Each row is a point on a tangle of strands that fork and nearly touch. The rows are in no order.
(in the rows, 128 means zero)
Points whose rows are less than 36.3 apart are linked; no others are. Some points are linked to none.
J_570: [162 142 130 116 220 117 129 156 168 147]
J_275: [131 129 116 137 139 101 101 138 123 148]
J_185: [ 88 150  99  79 131 143  87 129 188 114]
J_198: [133 137 115 130 158 100  95 144 143 147]
J_659: [ 83 154 102  80 112 154 100 126 185 108]
J_85: [169 111 145 169 141 105 148 139  73 154]
J_487: [ 93 144  98  78 152 136  77 126 195 121]
J_546: [148  91 166 145  82 143 156  95  69 115]
J_636: [170 145 135 124 224 117 140 163 162 147]
J_229: [179 147 138 140 217 112 146 169 143 153]
J_980: [165 100 154 167 125 115 155 126  64 144]
J_890: [ 87 152 105  89 103 155 114 127 171 106]
J_994: [113  95 126 135  86 113  94 100  91 131]
J_54: [ 83 149 113 103  80 166 142 122 160  96]
J_842: [112 167 129 104 128 170 175 141 188  95]
J_181: [144 141 124 132 156 119 125 151 131 141]
J_480: [136 168 143 122 145 166 197 152 174 107]
J_255: [170 125 141 166 158 102 149 153  87 156]
J_71: [138 136 113 117 192  95  82 141 168 147]
J_713: [ 94 137  92  93 140 107  50 124 182 133]
J_325: [ 91 130  92 110 114  97  50 118 157 136]
J_882: [138  89 162 136  72 144 143  89  73 112]
J_492: [102 146 116 112 103 149 134 132 145 113]
J_343: [156 150 140 144 150 141 182 159 121 131]
J_382: [ 89 154 111  98 100 157 128 129 164 104]
J_423: [157 100 153 157 113 123 151 119  66 137]
J_358: [152  94 157 152  99 132 155 107  68 127]
J_206: [110  92 132 130  73 125 103  92  87 124]
J_720: [151 137 126 102 230 125 128 146 183 140]
J_183: [149 150 146 149 131 150 198 149 120 121]
J_600: [133 126 109 100 224  99  83 131 194 143]
J_254: [133 106 129 147 111 107 111 119  90 142]
J_729: [ 91 133  92 102 128  97  44 120 171 135]
J_777: [171 136 140 161 172 108 152 161 102 156]
J_194: [148 167 145 128 160 157 196 159 165 113]
J_992: [ 85 142 118 113  70 166 149 115 145  96]
J_286: [ 84 112  98 121  86  98  54 104 125 135]
J_627: [139 114 152 148  93 148 172 114  87 115]
J_131: [140 138 147 150 112 153 196 137 110 116]
J_656: [182 147 142 149 201 112 153 172 127 155]
J_173: [132 117 153 146  86 157 184 114  97 108]
J_460: [ 99 104 112 129  85 112  83 103 107 131]
J_29: [ 85 122  95 114 101 101  54 112 141 135]
J_449: [145 129 137 147 122 133 160 137  98 134]
J_797: [ 93 140  95  86 150 115  57 124 191 127]
J_182: [118  88 144 125  62 139 113  81  83 114]
J_779: [133 101 128 154 113  89  95 113  89 147]
J_632: [128 107 120 152 122  81  85 118 100 151]
J_769: [ 90 107 104 125  84 108  70 102 115 133]
J_351: [129  86 155 131  68 140 126  83  76 114]
J_84: [178 141 141 158 186 107 153 168 111 157]
J_279: [123 112 152 137  68 161 175  98  96  98]
J_157: [ 75 128 102 101  71 149  98 108 139 111]
J_341: [102 126 125 122  76 154 146 111 119 106]
J_891: [144 118 137 149 122 123 145 134  90 137]
J_747: [138 111 134 149 118 115 129 127  89 142]
J_702: [137 134 111 106 209 102  86 138 186 143]
J_317: [141 131 140 147 116 142 175 137 103 123]
J_500: [103 132 120 122  90 149 137 123 125 114]
J_996: [156 161 141 129 173 149 182 162 152 124]
J_737: [140 137 117 126 179  93  87 145 155 150]
J_297: [139  84 148 148  92 111 112  95  69 135]
J_957: [157 157 141 134 165 141 178 161 138 129]
J_660: [103 116 132 125  65 158 147 100 109 101]
J_292: [127 121 116 143 129  90  91 130 115 149]
J_184: [146 137 125  96 233 137 137 144 192 133]
J_391: [115 107 147 132  66 158 157  95  96 101]
J_926: [129 162 142 132 122 165 198 147 159 104]

A fork is a point with three links, a tip a point with one. Leave the first point through the second and follow the links. Name the first fork or tip that comes.
J_632, J_292 => J_600
J_391, J_660 => J_382
J_996, J_194 => J_926
J_656, J_229 => J_184

Name the points in between on the shortest way along the links from the first point to the second, in order.
J_729, J_460 => J_325, J_29, J_286, J_769
J_980, J_636 => J_85, J_255, J_777, J_84, J_656, J_229
J_632, J_71 => J_292, J_275, J_198, J_737
J_659, J_500 => J_890, J_382, J_492
J_992, J_890 => J_54, J_382
